Points on a hilly landscape, in no order, each with its height.
From any point a ball takes the steepest step (drop divided by distance) to one of its 2 nearest points. It stops when none of these is lower. Distance is the straight distance between rows; heights are no part of it.
bedo: -.13; .18; .06; -.22; -.17; -.37; .26; -.02; .28; .26; -.25; -.25; .16; -.11; .30; .00; .01; .11; -.01; -.16; -.05; -.50; -.02; -.07; -.18; .12  height 6.31
raza: -.16; .10; -.07; -.11; -.10; -.26; .09; .13; .04; .29; -.17; -.24; .10; -.01; .37; -.08; -.07; .12; .17; -.03; .07; -.36; -.35; -.12; -.35; .22  height 6.49
sobin: .00; -.06; .40; -.13; .06; .28; .27; -.13; -.12; -.22; -.13; .14; .14; .01; .11; -.04; .22; -.15; -.01; -.31; .01; .07; .26; -.01; -.19; -.24  height 5.13
vazi: -.02; .39; -.19; .28; .02; -.59; .07; .00; -.06; -.23; -.29; -.19; -.27; .11; -.09; .11; .15; -.06; -.04; -.05; -.06; .03; .04; .18; -.21; .31  height 3.94
Zimef: -.21; .00; -.31; .06; -.11; -.26; -.25; .35; -.10; .17; -.07; -.15; -.06; .14; .19; .05; -.05; .14; .16; -.09; -.07; -.34; -.43; -.01; -.30; .48  height 6.64
Bote: -.28; .20; .00; -.16; -.09; -.10; .05; -.26; .19; .03; -.07; -.22; -.05; .18; -.39; .29; -.02; -.12; .06; -.19; -.01; -.21; -.07; .02; -.11; .18  height 1.30
kugis: -.15; .09; .17; .15; .13; .02; .22; -.22; .14; .05; -.28; -.03; .13; .18; -.02; .08; -.24; -.22; -.10; -.03; .02; -.03; .17; -.12; -.30; .01  height 5.32
lege: -.09; .17; -.03; .36; .21; -.18; .34; .25; -.33; .11; -.30; .34; -.08; .15; .12; .05; -.43; -.02; .11; .23; .14; .05; .17; -.09; -.36; .14  height 4.80
gizab: .21; -.30; .20; -.26; .08; .12; .10; -.03; .23; .09; -.07; .19; .42; .01; .20; -.59; .02; .02; .08; -.18; -.21; -.33; .18; .10; .19; -.01  height 3.14
basem: -.07; -.36; .32; -.09; -.05; .17; -.25; -.02; .30; .15; .15; .11; .52; .31; -.06; .02; .01; .16; .05; -.24; -.01; -.05; -.20; .02; .38; -.05  height 2.17
moten: .20; -.42; .17; -.22; -.09; .24; -.08; .02; .06; .19; .29; -.10; .18; -.48; .05; -.04; -.06; .34; -.15; .17; .10; .24; -.24; -.08; .40; -.25  height 3.47
rusel: -.07; -.09; -.14; .13; -.24; -.05; -.24; .09; .00; -.01; -.07; -.05; .22; .02; .06; -.34; .41; .08; .08; .03; .00; .02; -.34; .03; -.01; .10  height 3.93
rutun: -.09; .06; -.03; .35; .05; -.10; .24; .25; -.02; .07; -.34; .42; -.01; .09; .18; -.09; -.06; -.11; .00; .14; .04; -.08; .33; .08; -.19; .07  height 4.56
tomoz: -.09; .03; .12; -.05; -.01; .08; .06; .02; .32; -.01; -.19; -.10; .21; .12; .15; -.16; .26; -.14; -.03; -.24; -.03; -.38; .13; .10; .15; -.08  height 4.82
lali: -.15; .24; -.46; .02; -.06; -.23; -.07; .21; -.11; .12; .08; -.08; -.27; .04; -.55; .35; -.30; .01; .40; -.10; .00; -.21; -.09; .20; -.27; .39  height 2.45
Sida: -.33; .05; .10; -.09; -.28; -.10; -.21; -.09; -.02; -.09; .14; -.31; .15; .22; -.24; .26; .12; .30; .12; -.08; .06; .02; -.55; -.07; .11; .16  height 2.41
Leb: -.05; -.03; -.29; .08; .00; -.21; .05; -.09; .08; -.04; -.14; -.22; -.10; .01; .09; -.20; .56; -.13; .00; -.05; .07; -.03; -.12; .21; .02; .05  height 4.26
tib: .08; -.17; .07; -.41; .23; .26; -.01; .06; .03; -.05; .07; -.13; -.03; -.16; .45; -.21; -.03; .02; .15; -.13; -.21; -.22; -.17; -.06; -.04; -.10  height 3.48
matu: .01; .07; -.35; .05; -.05; -.31; -.04; -.06; -.43; .12; -.32; -.27; -.39; .32; -.03; .22; -.10; .15; -.06; -.04; -.04; .06; .19; .08; -.52; .54  height 3.26
rusir: -.08; .11; -.26; .10; .00; -.33; .10; .24; -.15; .42; -.03; .14; -.11; -.03; .35; .17; -.26; .07; .32; .19; -.15; -.29; -.16; -.04; -.04; .06  height 5.47
ziza: -.02; .01; .10; -.16; .03; .23; .22; .07; -.12; .10; -.13; .16; .03; .05; .20; .07; .20; -.11; .16; -.01; -.08; -.15; .17; -.09; -.32; -.07  height 5.42
rodu: -.07; -.05; -.20; -.13; -.13; .22; -.22; .09; -.03; .22; .32; .11; -.07; -.01; -.14; .43; -.08; .14; .19; .39; -.22; -.06; -.12; -.06; .32; -.17  height 2.95
Rafov: .35; -.28; -.01; -.13; .10; -.03; .05; -.07; -.03; .06; .32; .12; .11; -.43; -.04; -.04; .06; .09; -.18; .15; .28; .40; -.15; .07; .38; -.26  height 3.84
Puzu: -.05; .21; -.18; .01; -.13; -.09; -.10; -.12; .14; -.26; .08; -.32; -.19; -.22; -.54; .31; .04; -.05; .00; .23; .11; .05; -.02; .13; .13; .02  height 4.94
lifo: .00; .32; .01; .26; .09; -.25; .02; -.15; -.05; -.34; -.22; -.20; -.24; .18; .08; -.07; .15; -.08; -.16; .08; .01; .23; .03; .05; -.14; .07  height 4.21
pif: .24; .00; .05; .40; .05; -.12; -.20; .11; .00; -.18; .13; .43; .26; .06; .04; -.24; -.05; -.17; -.12; .09; -.35; .25; .06; -.06; -.13; -.10  height 4.86
fam: .34; -.12; -.14; -.45; .34; .27; .00; .04; .11; -.06; .19; .18; -.06; .00; .39; -.10; -.07; .05; .09; -.02; -.33; -.15; .16; .06; .53; -.09  height 2.16
muf: -.19; .10; -.13; -.05; .06; -.08; -.07; .24; .10; .37; .00; .23; -.07; .12; .00; .37; -.23; .00; .32; .12; -.09; -.40; -.02; .08; .20; .07  height 5.29
Mesal: .07; .28; -.26; -.01; .02; -.41; .21; .00; -.02; .13; -.13; -.02; -.28; -.06; .35; .11; .07; .06; .15; .21; -.16; -.16; .00; .13; -.14; .16  height 5.65
kuzoz: .08; .20; -.02; .06; .37; -.28; .47; -.13; -.09; -.27; -.39; -.05; -.30; -.11; .38; .01; -.12; .02; -.04; .20; -.08; .07; .30; -.06; -.23; .14  height 5.12
pemir: .41; -.39; .07; -.34; .12; .38; -.14; -.16; .01; .00; .38; .17; .01; -.05; .22; .04; -.21; .10; -.08; .05; -.26; .21; .19; .12; .55; -.17  height 1.48
Besi: -.11; .34; -.37; .02; .04; -.20; .12; .04; -.30; .32; .08; .02; -.38; .15; -.26; .45; -.39; -.04; .41; .16; -.19; -.02; .05; .11; -.19; .22  height 2.93
fubu: -.19; -.06; .25; -.21; -.05; .13; -.11; -.05; .04; -.06; .27; -.61; .20; .19; -.09; -.11; .16; .19; -.12; -.29; .28; -.09; -.33; -.17; .32; -.08  height 3.38
dul: .08; -.56; .34; -.02; -.02; .26; -.16; .07; .21; .02; .23; .02; .48; -.01; .00; -.26; .00; .11; .03; -.18; .00; .12; -.15; .00; .12; -.18  height 2.64
gile: .17; .11; .07; .19; .00; -.11; .28; .22; -.02; .20; -.08; .45; .02; -.14; .39; -.23; -.22; -.01; .08; .21; -.25; -.10; .38; .01; -.11; -.12  height 4.30
Davas: -.06; -.06; .12; -.34; -.23; .16; -.16; -.13; .21; -.15; .23; -.29; .19; -.21; -.30; .22; .06; .35; -.16; -.01; .09; -.10; -.20; .02; .63; .02  height 4.33
Roze: .13; -.07; .24; .13; -.10; .06; -.04; -.15; .06; -.14; .12; -.11; .08; -.19; .04; -.25; .15; -.13; -.35; .03; .11; .38; .01; -.08; .11; -.21  height 4.74
Naki: .07; -.03; .21; -.25; .19; -.06; -.16; .02; .30; -.27; .13; -.10; .19; .22; .02; -.01; -.14; .01; -.02; -.50; -.03; -.14; -.11; .02; .43; -.02  height 5.41
Zigup: .02; .15; -.02; .32; -.19; .04; -.15; .03; -.50; -.06; .00; .06; -.16; -.07; -.20; .29; -.07; .08; -.33; .18; .30; .45; .08; -.12; -.09; -.04  height 6.21
lizo: .00; -.06; -.06; -.02; .18; .04; -.11; .03; .06; -.14; .04; .03; -.10; -.12; .02; .16; -.03; -.06; .00; .07; -.03; .00; .01; .08; .29; -.25  height 4.24
vez: -.15; .16; -.03; -.33; .21; -.19; .33; -.07; .29; .04; -.26; -.14; -.05; -.05; -.21; .21; -.44; -.18; .06; -.08; .04; -.45; .20; .14; .00; .16  height 5.91
lon: .28; .03; -.11; -.17; .05; .26; .09; -.05; -.12; -.14; .27; .13; -.38; -.32; .38; -.25; .37; .03; .01; -.04; -.19; .10; -.10; -.09; -.27; -.05  height 1.84
pota: -.27; -.01; -.18; .22; -.19; .18; -.38; .16; -.09; .16; -.03; -.09; .03; .17; -.36; .19; .16; -.02; -.01; .01; .20; -.07; -.24; .03; -.09; .13  height 3.67
rana: -.08; .02; -.03; .15; .08; -.15; .19; -.01; .27; -.04; -.29; -.10; .02; -.04; .18; -.47; .34; -.28; -.04; .06; -.02; -.23; .15; .17; -.11; .02  height 4.55
mera: .43; .05; .07; .07; .14; .08; .29; .12; .14; .08; .19; .45; -.19; -.18; .41; -.42; -.09; -.06; .15; .22; -.45; -.12; .35; -.06; .04; -.13  height 4.07
rog: .31; .14; -.14; .41; .04; -.02; .00; .05; -.17; -.10; .18; .57; -.13; -.02; .23; -.29; .04; -.05; .03; .33; -.23; .39; .12; -.09; -.01; -.07  height 5.02
povu: .26; -.21; .04; -.41; .34; .10; -.03; .18; .16; -.01; .00; .18; .20; .10; .33; -.26; -.31; -.07; -.03; -.23; -.15; -.35; .23; .20; .35; .05  height 2.69
larom: -.03; .11; -.24; .04; -.25; -.19; -.10; -.01; -.23; .10; -.20; -.20; -.29; .30; -.27; .32; .21; .14; .07; -.18; .04; -.05; .01; .10; -.40; .40  height 2.80
setet: -.18; .25; .04; .27; -.17; -.09; -.05; -.10; .14; -.21; -.04; -.28; -.07; .03; -.72; .25; -.14; -.05; -.36; .17; .31; .14; .13; .05; .19; .02  height 5.19
povo: .05; .14; .04; -.36; .22; .02; .40; -.22; .03; -.01; -.17; -.01; -.02; -.02; .40; .00; .24; -.06; .04; -.10; -.23; -.20; .16; .03; -.07; -.04  height 5.18
Fira: .22; -.07; .16; .04; .05; -.27; .52; -.08; .18; .07; -.21; .25; .15; -.21; .42; -.29; -.42; .00; .02; .26; -.12; -.16; .48; -.14; -.14; -.06  height 4.57
kime: -.30; .03; .20; .08; .03; -.06; .06; .12; .28; .19; .00; -.12; .18; .34; -.19; -.10; .06; -.14; .06; -.59; .40; -.18; -.16; -.09; .15; .00  height 5.72
Bofu: -.08; -.15; .30; .21; -.28; .29; -.14; .05; -.18; .14; .01; .01; .21; -.05; -.23; -.21; .11; -.10; -.14; -.18; .42; .24; -.07; -.07; -.31; -.25  height 4.54
tetu: -.43; .07; .22; -.17; -.02; -.04; -.03; -.09; .19; -.03; .10; -.43; .21; .41; -.15; .01; .14; .20; .14; -.19; .12; -.22; -.52; -.13; .18; .10  height 2.91
tubo: -.11; -.05; -.44; .11; .00; .17; -.15; .03; -.48; .13; .00; .09; -.27; -.06; .01; .10; .02; -.08; .20; .23; .13; .22; .05; .01; -.09; -.14  height 3.49
riko: .19; -.30; .06; -.30; .22; .33; -.04; -.12; .16; -.21; .11; -.03; -.01; -.25; .20; -.47; .15; -.20; -.04; -.08; -.13; -.07; -.03; -.09; .01; -.27  height 3.02
Tosu: -.03; .00; -.04; -.31; -.09; .08; -.13; -.18; .28; -.29; .21; -.39; .01; -.34; -.53; .15; .06; .06; -.08; .17; .03; -.04; -.07; .17; .45; -.08  height 4.65
velun: .18; -.56; .23; -.15; -.06; .34; -.16; .03; .19; .00; .34; .11; .28; -.40; -.06; -.36; -.01; .10; -.11; .03; .05; .09; .07; .11; .42; -.21  height 3.06
Miriz: -.12; -.09; .23; -.11; .13; .03; -.05; .27; .19; -.04; .04; .03; .16; .12; -.08; .10; -.14; -.14; .06; -.56; .25; -.19; -.06; .07; .28; -.04  height 5.56
gekof: -.13; .16; -.25; -.01; .15; -.01; -.04; -.04; -.31; .10; .00; -.04; -.54; -.05; -.15; .39; -.08; -.12; .31; .25; -.04; .06; .16; .11; -.17; -.09  height 3.36
Sinot: .14; -.17; .21; .05; -.07; .16; .02; .13; -.10; -.21; .11; .13; -.03; -.32; -.01; -.27; .53; .09; .07; -.13; .03; .09; -.07; .10; -.08; -.11  height 1.72
movas: -.07; .26; -.39; .24; .04; -.56; .14; -.03; -.23; -.13; -.39; -.15; -.41; .25; -.14; .21; -.24; .06; .04; .10; .00; .02; .17; .17; -.38; .45  height 3.64
Fubo: -.12; -.04; .06; .25; -.20; .21; -.11; .09; -.21; .07; -.17; .05; .05; .08; -.05; -.10; .25; -.14; -.09; -.17; .27; .13; .07; .01; -.46; .07  height 4.83
Dis: .01; -.15; -.37; -.04; .07; .07; -.05; -.09; -.28; .15; .03; .11; -.05; -.22; .18; -.15; .18; -.05; .12; .27; .04; .21; -.27; -.10; -.09; -.05  height 3.07
Sulik: .19; -.04; .01; -.09; -.07; .09; .02; -.19; -.10; -.21; .15; -.17; -.16; -.35; .17; -.28; .70; .07; -.06; -.20; .00; .18; -.17; -.05; -.12; .02  height 0.76
vop: -.06; .06; .13; -.03; .10; -.08; .14; .07; -.10; .43; .09; .30; .06; .20; .16; .26; -.46; -.07; .27; -.20; -.10; -.05; -.11; -.24; -.23; -.14  height 5.24
mir: -.24; .27; -.14; -.08; -.04; -.28; .12; -.08; .19; .24; -.09; -.09; -.16; .11; -.42; .32; -.26; -.09; .38; -.23; .04; -.23; -.18; .05; -.38; .32  height 1.75
peb: -.07; .12; -.13; .23; -.27; -.18; -.06; -.23; -.36; -.08; -.03; -.31; .07; .08; -.24; -.05; .30; .06; -.18; -.06; .24; .36; -.07; -.05; .00; .08  height 5.61
bos: .05; -.30; .28; -.30; -.41; .26; -.17; -.14; .07; .10; .18; -.23; .37; -.21; -.03; .22; .15; .35; -.17; .09; .11; .05; -.32; -.13; .47; -.16  height 3.92
pup: .25; .19; -.23; .38; .25; .06; -.06; -.01; .00; -.18; .08; .19; -.31; -.11; .15; -.10; .06; -.01; -.18; .41; -.06; .32; .08; -.10; .04; -.05  height 5.17
gogob: .18; .09; .12; -.21; -.02; -.07; -.08; -.14; .20; -.34; .22; -.04; .15; -.05; .07; -.18; .29; .05; -.18; -.25; -.11; .03; -.13; -.03; .46; -.09  height 5.21
Tose: -.21; -.19; .11; .05; -.26; .26; -.11; .00; -.21; .22; -.03; -.37; .14; .00; -.24; -.02; .09; .06; -.12; -.18; .54; .08; -.39; -.09; -.27; -.03  height 4.17
bomug: -.28; .25; -.13; .17; -.19; -.02; -.02; -.25; -.07; .09; -.18; -.28; -.09; .31; -.43; .38; .08; -.02; .01; -.14; .17; .08; .01; .05; -.37; .24  height 2.20
Daro: -.16; -.17; .44; -.02; -.11; .21; .07; -.02; -.10; -.04; .05; -.12; .24; .00; -.17; -.29; .31; -.13; .02; -.41; .26; -.03; .05; -.09; -.13; -.23  height 4.84
rirup: -.03; .13; -.20; .24; -.33; -.27; -.14; -.19; -.44; -.10; -.22; -.36; -.24; .15; -.47; .16; .21; .05; -.35; -.11; .35; .37; .15; .11; -.10; .27  height 5.82
novov: -.05; .16; .15; -.26; .07; -.47; .30; -.06; .26; .01; -.39; -.22; .00; .05; .17; .02; -.32; -.14; -.11; -.15; .06; -.41; .16; .00; -.01; .00  height 6.11
nof: -.13; .05; -.05; .08; .02; .01; -.08; .13; .38; .23; -.20; .04; .00; .15; .02; .11; -.01; -.09; .00; .01; -.05; -.34; -.07; .07; -.02; .04  height 5.07
tuz: .20; -.10; -.07; -.09; .17; .17; .03; -.10; .10; -.02; .23; .19; -.06; -.25; .16; -.34; .19; -.21; .01; .17; -.27; .24; -.20; -.16; -.14; -.12  height 2.51
sefe: .19; .06; .24; -.03; .02; -.02; .04; -.22; .16; -.42; .11; -.23; .07; -.11; -.09; -.15; .10; .00; -.51; -.15; .23; .24; .12; -.07; .44; -.25  height 4.97
podo: .16; -.25; .24; .27; .03; .06; -.22; -.01; .35; -.20; .12; .19; .28; .02; -.01; -.33; -.04; -.12; -.17; .13; -.22; .10; .25; .01; -.03; -.11  height 4.70
lov: .19; -.64; .13; -.30; .23; .46; -.24; -.16; .12; .01; .30; .08; .29; .15; .21; -.01; -.31; .10; .02; -.15; -.12; .11; .08; .05; .44; -.20  height 0.80
zoke: -.19; .06; .13; .00; -.03; .03; -.09; -.26; -.07; -.10; -.09; -.05; .10; .11; -.18; .28; -.12; -.21; -.14; .10; .13; .19; -.01; -.12; -.21; -.19  height 5.53
zezov: -.12; -.17; -.12; -.09; .14; -.10; .08; .06; -.24; .04; .03; .10; .03; -.14; .25; -.12; .19; .14; .44; .04; -.07; .08; -.35; .05; -.08; .02  height 3.50
kizub: -.03; .16; .16; .20; -.06; -.10; .03; -.19; .11; -.18; -.03; -.15; .22; .24; .05; -.23; .24; -.18; -.31; -.10; -.01; .20; .07; -.10; -.04; -.13  height 4.51
gur: .04; -.25; .17; .02; .21; .15; -.06; .07; .20; -.09; .01; .12; .11; .02; .15; -.06; -.22; -.19; -.13; -.07; -.11; .05; .23; .05; .10; -.27  height 4.50
mit: .04; .16; -.11; .27; .00; -.01; -.16; .44; -.27; .00; -.03; .14; -.29; -.01; .23; .13; .14; -.03; .11; -.14; .06; .03; .10; .22; -.25; .07  height 5.95
Zuzug: .12; .35; -.11; .00; .12; -.11; .18; .15; .08; .00; .02; -.01; -.32; .00; .03; .29; -.43; -.10; .13; .29; -.27; -.31; .29; -.01; .00; -.03  height 5.51
sovav: -.10; .09; -.30; .19; -.31; -.10; -.29; -.04; -.63; .02; -.18; -.07; -.22; .05; -.44; .30; -.11; .12; -.41; -.16; .28; .35; .08; -.07; -.17; .24  height 6.02
Lum: -.01; -.14; -.15; -.21; .11; .13; -.11; .14; .04; -.16; .19; -.03; .01; -.18; .18; .12; .17; .19; .31; -.01; -.01; -.02; -.32; .05; .35; -.07  height 3.91
Seb: -.15; -.02; -.06; -.25; -.21; .28; -.24; .03; -.03; .08; .35; -.04; -.06; -.14; -.56; .62; -.15; .28; .11; .20; .07; -.09; -.09; -.04; .14; -.07  height 2.39
ferev: -.07; .17; .01; -.21; .26; -.01; .12; -.15; .25; -.08; -.07; -.01; -.13; .09; -.21; .25; -.40; -.17; .00; .15; -.24; -.23; .33; .12; .16; .02  height 5.70
poz: .02; .03; .15; -.08; .17; -.17; .59; -.11; -.03; -.05; -.42; .12; .02; -.12; .41; -.17; -.08; -.06; .02; .08; -.09; -.10; .33; -.05; -.18; .06  height 4.85
pafek: .22; .29; -.29; .27; -.03; -.25; .05; .24; -.29; .03; .01; .24; -.41; -.05; .44; .05; .12; .04; .00; .21; -.21; .01; .16; .05; -.15; .14  height 5.80
kozir: -.01; -.36; .27; -.22; .04; .31; -.30; .09; .24; .04; .27; .09; .25; .19; -.09; .33; -.31; .11; .06; -.18; -.04; -.08; -.05; .10; .37; -.18  height 1.60
der: -.07; .25; -.04; .19; .04; -.17; .10; .03; -.23; .19; -.06; .30; -.05; .31; -.06; .32; -.44; -.10; .03; .03; -.07; .22; .03; -.13; -.24; .00  height 5.03
Femam: -.21; -.10; -.13; .14; -.33; .17; -.48; .22; -.25; .13; .09; -.06; .14; .07; -.06; -.04; .24; .31; .04; -.04; .18; .05; -.39; -.08; -.04; .26  height 4.02
zul: .06; .25; -.22; .26; .21; -.06; .15; .07; .00; -.10; .00; .22; -.31; .07; .16; .19; -.24; -.07; .09; .48; -.22; .07; .28; -.06; .15; -.11  height 5.35
nofug: -.12; -.18; .07; -.22; .17; .10; -.02; .16; .19; .16; .07; -.07; .23; .00; .43; -.17; -.35; .03; .22; .03; -.28; -.20; -.37; -.19; -.09; -.08  height 3.89
Luti: .37; -.25; .11; -.21; .15; .18; .21; -.26; .22; -.10; -.01; .33; .21; -.04; .01; -.58; .06; -.09; -.05; .06; -.32; .04; .41; .03; .09; -.01  height 3.53
muki: -.17; .14; .04; .37; -.26; -.17; -.07; -.14; -.08; -.07; -.10; -.23; .10; .14; -.38; -.02; .01; -.03; -.41; .18; .42; .31; .13; -.04; .15; -.06  height 5.40
vumus: -.15; .12; .29; .24; -.03; .08; .25; -.03; .01; .17; -.36; .10; .06; .27; -.07; -.21; .00; -.22; -.06; -.17; .21; -.06; .17; -.15; -.53; .04  height 5.11
pes: -.12; .01; -.35; .06; -.15; .18; -.46; .10; .05; .12; .08; -.07; -.02; .07; -.20; .25; -.04; .06; .01; .35; -.08; -.08; -.27; .02; .11; .03  height 3.32
gugud: .17; -.05; .02; .38; -.06; -.02; -.05; .06; -.32; -.18; -.11; .28; .04; -.14; -.11; -.04; -.05; .10; -.30; .35; .24; .60; .04; -.07; .08; -.14  height 6.36
daba: .46; -.16; .12; .03; .21; .18; .27; -.14; .25; -.12; .19; .62; -.07; -.20; .16; -.62; .07; -.04; -.06; .20; -.51; .07; .36; -.15; .07; .00  height 3.82
Forof: -.29; .13; .03; -.14; -.11; .17; -.23; -.02; .10; .03; .23; .02; .04; .11; -.49; .51; -.14; .19; .16; -.08; .03; -.08; -.40; -.12; .05; .09  height 1.66
tum: .30; -.17; .19; .07; -.12; .17; -.04; .21; -.25; -.25; .15; .16; -.01; -.59; -.08; -.40; .33; -.02; -.15; .03; .29; .29; .14; .12; -.11; -.12  height 2.38

Where does a ball stop that starts at each point below?
Naki -> Bote
Zimef -> rusel
der -> lov
bedo -> Dis
gugud -> Dis
povo -> lov
Mesal -> rusel

Call two points neighbours if one is among the 2 nearest of the other. Go from one point of each pair to the other, from neighbour to neighbour, staying as low as possible. Name the highest point that can't be avoided.
Bote and Dis -> tubo
Forof and rusel -> Femam
Sulik and Dis -> Roze
lov and Bofu -> ziza
